A landscape with many valleys, sampled at points; each row gives a point and its height.
A ball rolls from a point to the lowest of its 2 nearest points, and stops where none of them is lower. Distance is the straight distance between rows; heights are no part of it.
lebi: [113  98 116  51 119 152 138 144 108 111 151 133 130 119 178 120 111 100
 130 105 108]  (h 621)
rami: [174 114 120 148 171 123 102 194 112 138 151 187 140 150 152 111 163 130
 107  82  98]  (h 607)
leza: [133 139  79 123 168 109 143 169 140 178  95 150 124 150 110 105 154 124
  81 163 136]  (h 404)
Mam: [166 121 163 123 122 141 124  80 182  90 139 110 165 135 136 166 122  71
 127 186  92]  (h 670)
zub: [140  89 126 142 139 113 134 181 175 167 100 157 180 154 115 106 136 108
 132 154 160]  (h 569)
linez: [174 190 118 137 161 146 115 119 130 161 156 164 119 135 139 113 160  92
 113 154  88]  (h 630)
Lazep: [117 119  99 175 125  77 143 111 139 149 103  62  87 142 104 136 108 185
 147 108 159]  (h 416)
nadu: [106 155 140  94 140 154 141 124 148  93 146 141  82 122 125 131 126 106
 124 169 135]  (h 335)
vafop: [ 98 138 170 168  84 123 122 118 115 130 120 142 165  84 147 127  97 165
 159  94 143]  (h 445)
Tum: [139 127  63 191 137 134 174  60 166 108 133 123  93  92 139 167 140 168
 104 104 137]  (h 438)
tur: [115 122 134 120 117 160 159  63 197 115 126 110 129 144 134 166 138 115
 120 128 157]  (h 368)
bodep: [101 135 160 131 126  87  88 161  73 144  92 122 121 132 141 124  96 172
 148  66 110]  (h 483)
kura: [ 99 123  87 208 131 145 157  60 115 108 145 105 108 106 106 156 135 208
 131 101 149]  (h 469)
bosum: [178 132 131 158 114  98 140 135 140 144 161 156 128 136 124 156 135 135
 183 138  67]  (h 710)
kito: [183 150 120 162 164 118 110 108 171  93 165 144 108  82 101 120 148  96
 104 168 118]  (h 154)
katel: [141  90 109 149 208 126 105 207 104 140 108 197 134 111 128 114 116 134
 133 104  88]  (h 597)
Vubi: [155 102 142 125 177 128  86 151 118 101 144 147  98  99 178 111  85  89
 126 141  82]  (h 290)
kago: [130  96 112 139 140  98 112 153  77 147  27 155 106 135 151 142 108 157
 117  94  96]  (h 513)
fup: [148 103  89 105  94 116 102 104  82 134 116  98 113 179 143 112 146 154
  90  75 145]  (h 554)
pega: [124  99 109 158  98 116 112 120 144 150  71 106 121 150 105 116 132 162
 130 117 191]  (h 394)
bal: [ 61 102 139 139 139 160 125 173 123 117  75 184 120 155 142 136 106 127
 133 159 141]  (h 558)
vifuf: [115  98 131  41 126 133 121 161 156 122  80 132  77 132 125 101 108  74
 137 151 141]  (h 534)
Velet: [120  89  98  72 129 118 142 150  89 170  82 133 191 137 179 114 104 104
  92 149 101]  (h 432)
Fisem: [155  96 119  41 103 109 106 144  81 116 141 123 114 144 154 135 107  92
 147 123  79]  (h 634)
gekod: [ 80 160 116 143 137 134 171  99 141 157 171  75 170 141 159 140 107 161
 124  89 153]  (h 207)
refo: [193 151 131 160 153 110  98 145 119 123 180 161 135 145 159 123 149 122
  91 107  83]  (h 618)
pubaf: [ 99 105  73 127 118 164 123 112 113 113 136 106 129 113  68  87 174 148
  93 109 214]  (h 355)
kol: [152 127 113 129 156 147 123 119 128  69 206 141 113 141 131 165 142 109
 111 176  84]  (h 169)
mesif: [138 171 190 150 144 123  86 113 172 125 121 108 158 110 127  99  98  80
 133 201 134]  (h 301)
Fik: [107 177  95 125 127 129 176  83 133 153 137 149 147  97 122 160 110 133
 154 185  81]  (h 236)
dufe: [115 108  86 102 107 145 114  74  63 122 129  90 169 172  71 138 190 146
  88 126 148]  (h 525)
Ruro: [107 160  80 108 113 104 137 115  99 151 113 115 120 147  74 145 147 143
 134 146 136]  (h 157)
lig: [115 113 134 177 100 130 113 120 124 141  96 148 198 128 153 125 131 157
 105 105 162]  (h 429)
Doza: [154  95 112 149 146 140 130 141 173  66 177 147 112 112 111 140 153 110
 114 157 145]  (h 118)
limi: [106  93 129 149 125 151 111 145 111 130 111 151 152 171 162 106 149 151
  94  88 174]  (h 412)
vavob: [132  86  93 108 175 152 120 215 108 140 149 191 129 111 105  87 141 101
 153 131 122]  (h 587)
zazo: [130 129 136 143 133 137 122 101 184 111 115 129 183  68 151 101  83  86
 105 183 146]  (h 319)
mup: [ 87 206 135 118 125 146 140 132 111 148 118 125 136 126  58 119 157 124
 131 176 153]  (h 123)
Kefil: [145 103 137 129 144  94 125 172 201 162  86 149 117 129 112 110 109  95
 175 158 126]  (h 561)
sasi: [115 130 137  99 146 151 123 148 103 102 155 160 110  85 170 105 114 116
 119  76 119]  (h 605)
Zimo: [ 74 164 126 106 125  97 127 123 102 139  87 100  47 122 124 117 106 172
 128 104 153]  (h 509)
Seb: [ 89 155 157 136 133 158 155 111 130 107 220 117 127  90 152 124 123 168
 125  76 156]  (h 234)
razav: [ 91 145 143  93 134 152 144 162 135 164 109  98 107 120 133  70 128 129
 129  59 181]  (h 527)
giviz: [145 166 136 140 141 124 132  96 147 103 184 110 148 135 112 161 150 127
 115 132 107]  (h 218)
Turuk: [167 157  79 146 157 121 139 139 163 155  99 190  99 122 139 114 174 131
  70 128 127]  (h 392)
mef: [136 121 160 127  69 165 134 113 166 145  85 149 159 166 154 118 166 116
 134  86 166]  (h 403)
gagu: [ 94 145 181 125  91  96 105 143  85 124 118 103  96 143  83 147 112 169
 173 143 134]  (h 283)
seka: [151 111 163  83 126 138  79 168  99 123 124 130 162 159 159  91 127  81
  98 132 117]  (h 339)
nep: [127 188 150 113 148 133 142 149 149 159 161  95 178 167 154 102 122 101
 124 120 129]  (h 153)
bir: [141 154 106  82 144 140 141 116 181 111 126 122  68 123 150 113 134  90
  87 128 146]  (h 353)
nuva: [ 94 143 148  82 115 158 168 126 132 114 187 145  79 115 120 144 128 153
 157 127 130]  (h 310)
Bafiv: [142 132  86 118  72  69 118  87  93 154  86  84 130 116  67 143 136 150
 151 131 140]  (h 191)
palad: [ 86 119 101 145 124 164 144 102 135 100 171 110 164  70  54 112 176 131
 125 101 193]  (h 336)
galap: [113 122  82 193 115 115 147  92 108 136 103  92 117 151  80 167 141 195
 128 127 146]  (h 439)
dis: [140 128 192 179 125  98 148 136 213 135 134 101 138 123 117 148  92 136
 183 155 127]  (h 271)
dunud: [ 95 110 138  93 161 160 113 196  88 123 141 113 157 155 157  89 126 107
  84 103 147]  (h 367)
pofe: [176 176 137 115 125 110 125  96 184 123 137 136  81 103  78 140 159 110
 140 148 130]  (h 184)
remob: [127 111 171 181  72 149  98  97 133 124  64 132 146 146 159 128 131 160
 124  80 162]  (h 431)
vutik: [122 125 158 126 151 170 106 186 122 144 108 202 119 157 120 101 150  86
 163 165 103]  (h 264)
novap: [ 86 130 125  87 158 130 132 133 152 132  95  89  39 123 139  97  99 147
 129  73 175]  (h 517)
Movof: [108 114 121 155 136 139 142  89 170 103 102  97 158 117 155 147  89 130
  97 162 150]  (h 341)
nog: [103 137 157 132 122 143 153 105 118  96 208 133  82 113 157 163 115 168
 135 103 108]  (h 276)
kemat: [124 144 126 118 103 164 157  89 171 139 111 136 181 123 136 122 156 108
 112 110 161]  (h 384)
pef: [118  73 122 106 113 111 113 170  90 148 103 136 186 173 142 147 104 124
 136 147 103]  (h 454)
zanam: [ 80 106 110 114 178 152 135 152  98  80 158 135  95 113 178 128  95 140
  93  92 131]  (h 589)
povik: [141  88  90 142 126  93 120 140  68 139 139 116 197 180 128 168 127 153
  98 158 108]  (h 476)
fava: [183 133 182  92 120 135 103  94 146  97 171 129 112 124 166 130 113  74
 134 157  83]  (h 658)
Kasu: [124 133  72 100 167 111 157 176  97 190 108 146 158 135 146 102 121 129
 100 133 102]  (h 415)
Rim: [154  79  94 152 111 114 144 123 148 159  34 149  89 144 161 145 121 149
 123  94 118]  (h 533)
difi: [142 126 147 115 145  99 118 136 117 115 164 124  90  97 149 136  86 127
 160 131  76]  (h 253)
sase: [104 208 160 109 115 149 105 140 100 170 112 125 140 109 103  80 125  92
 144 173 119]  (h 80)
safa: [165 147 171 188 138 110 112 127 193 158 120 130 171 117 145 116 106 102
 163 166 118]  (h 286)
Rupav: [101 114 187 125 127 157 122 168 107 132 137 192  96 127 127 125 110 131
 193 141  91]  (h 295)
Dape: [164  66 123 158 136  96 143 162 180 135  71 151 105 128 135 144 119 121
 161 103 119]  (h 550)
novo: [ 75 132 186 136 104 141 140 143 107 123 154 157 110 131 100 167 108 173
 193 163 111]  (h 321)
dezok: [152  99 133 132 126  91 155 107 120  81 180  65  90 158 113 195 121 160
 153 124 116]  (h 112)
Sizu: [106  94 120  48 121 131 127 152 139 118 104 123  50  91 109  88 117 113
 149  94 173]  (h 526)
veg: [155 110  91 184 116 125 181  36 141  95  91 105 107  92 116 192 134 140
 111 155 111]  (h 390)
Rom: [ 94  89 117 126 121 188 127  80 134  57 181 112 149  97  95 131 163 121
 112 106 184]  (h 311)
Navu: [133 213 161 110 147 138 113 145 135 152 129  78 175 127 115  75 134  78
  97 165 146]  (h 122)
tib: [ 92  87 131 107 123 167 136 186 112 139 138 133 176 157 151  97 138 121
 135  69 171]  (h 391)
Zenav: [117  86 138 141 125 157 133 102 159  59 208 111 137  86 146 137 122 138
 121  94 171]  (h 275)
napad: [146 120 131 185  97 122 184  74 127 103 108 130 146  98 125 199 112 139
 156 169  81]  (h 325)
Nineg: [138 118 142 157 133 134 142  64 130  76 166 111 161 149 104 208 164 118
 117 140  85]  (h 178)
nuneb: [144  79 145 124 117  89 127 128 128  73 155  57  43 125 115 145 105 160
 153 110 148]  (h 168)
sisu: [154 103  85 131 143 125 122 182 134 179 146 174 180 131 102 101 139  91
 161 171 107]  (h 578)
gotu: [188 140 136  59  84 115 115  91 126 107 146 127  94 108 140 127 126  90
 136 132  90]  (h 647)
vipev: [114 147 135 177 125 134 150 101 130 125 139 149 180  98 156 166  83 139
 151 176  81]  (h 278)
dul: [138 117 128 144 105 101 142  63 112  99 132  70 132 146  73 192 154 141
 142 125 115]  (h 185)
fopez: [159 139 101 111  93  74 116 116  87 156 119 108 112 152 141 133 136 163
 124  61 108]  (h 564)
buri: [142 191 131  94  91 108 124 138  74 170 133 134 137 142 139 112 153 148
 141  64  99]  (h 555)
Reken: [177 153  84 133 169 132 156 145 170 164 139 157 142 113 165  85 161 103
  56 106 133]  (h 379)
Vek: [186 119 122 143 129 128 124  86 137  80 113 124 136 127 103 170 147  83
 100 209  91]  (h 684)
lefo: [167 168 117 108 141 132 147 141 177 149 154 117 112 131 131  90 167 103
  93  99 149]  (h 366)
rukul: [160 152 138 160 192 142 122 124 155 178 181 153 113 135 164 117 134  80
 156 178  81]  (h 639)
Gelet: [ 56 112 140 121 145 165 115 181  84  81 133 160 103 124 136 127 101 141
 117 140 139]  (h 573)
Giru: [ 94 127 116 108 127  91  94 151  72 142  60 107  99 134 128 114  90 149
 112 122 132]  (h 498)
rovaz: [123 101 108 141 135 134 130  91  87 121 145 119 211 153  98 165 178 141
  71 162 126]  (h 502)
dosus: [111 103 102  97  79 142 114 107  78 119 130 102 152 146 119 124 140 140
 114 108 159]  (h 542)
Fotot: [ 92 171 132 117 124 136 149 128 113 171 129  83 186 174 148 118 131 147
 109  97 155]  (h 179)
lan: [150 188 191 112 104 125  99 123 163 137 111 143  89 135  74 102 166 105
 160 155 135]  (h 210)
sobi: [214 132 131 158 127  99 103 109 130 122 150 128 133 134 107 150 143 105
 156 180  66]  (h 700)
mora: [107 154  81 114 120 146 157 126 103 143 130 177 128  96 143 132 123 124
 130 153 105]  (h 186)
bek: [ 98 131 133 153  96  86 132 148 104 167  84 149 125 104 119 129  97 179
 178  89 121]  (h 464)
forek: [ 95 157  98  93 109 188 160 155  75 138 113 163 133 112 148 103 147 120
 116 117 125]  (h 139)
nikof: [142 155 158 148 112 152 100 143 137 114 122 179 125 132  95 114 159 108
 138 157 132]  (h 237)
nus: [158 130 174 115 168 133  62 152 117 129 148 129 146 131 178  88  91  67
 120 150  88]  (h 314)
ros: [138 132 154 152  77  68 105 113 105 122  86  80 137 118  62 151 120 156
 169 153 141]  (h 235)
netaf: [110  79 128  96 139 127 119 164 147 121  62 142 114 151 150 135  89  86
 117 167 122]  (h 544)
Sabi: [105 106  90 179 125 125 105  90 129 139  95  85 124 122  78  85 150 187
  88 113 211]  (h 374)
Bira: [130 153 155  97 110 112 134 175 116 185 130 103 139 148 138  88 144 139
 153  20 142]  (h 539)
kefe: [155 102 168  96 128  79 104 147 120  83 149  92  47  87 130 125  84 134
 150 118 111]  (h 211)
Ded: [ 84 159 167 163 135 123 169  94 164 129 168  83 142 142 134 174  92 177
 157 121 143]  (h 238)

Two balls start at each pair of points below. Name the first point that both come to, or write none.
dosus and pega | Seb
Lazep and fup | Seb
refo and buri | Giru
Bira and Sizu | novap

For each start below, name every point that the ball comes to, in order.
fopez | fup dosus dufe rovaz povik pef Velet Kasu leza Turuk Reken lefo bir nadu nuva nog Seb
zanam | Gelet bal netaf vifuf Sizu novap Zimo Giru bodep bek vafop lig limi tib dunud seka nus Vubi difi kefe nuneb dezok
galap | Lazep pega Sabi pubaf palad Rom Zenav Seb
sobi | Vek Mam fava gotu Fisem lebi sasi zanam Gelet bal netaf vifuf Sizu novap Zimo Giru bodep bek vafop lig limi tib dunud seka nus Vubi difi kefe nuneb dezok
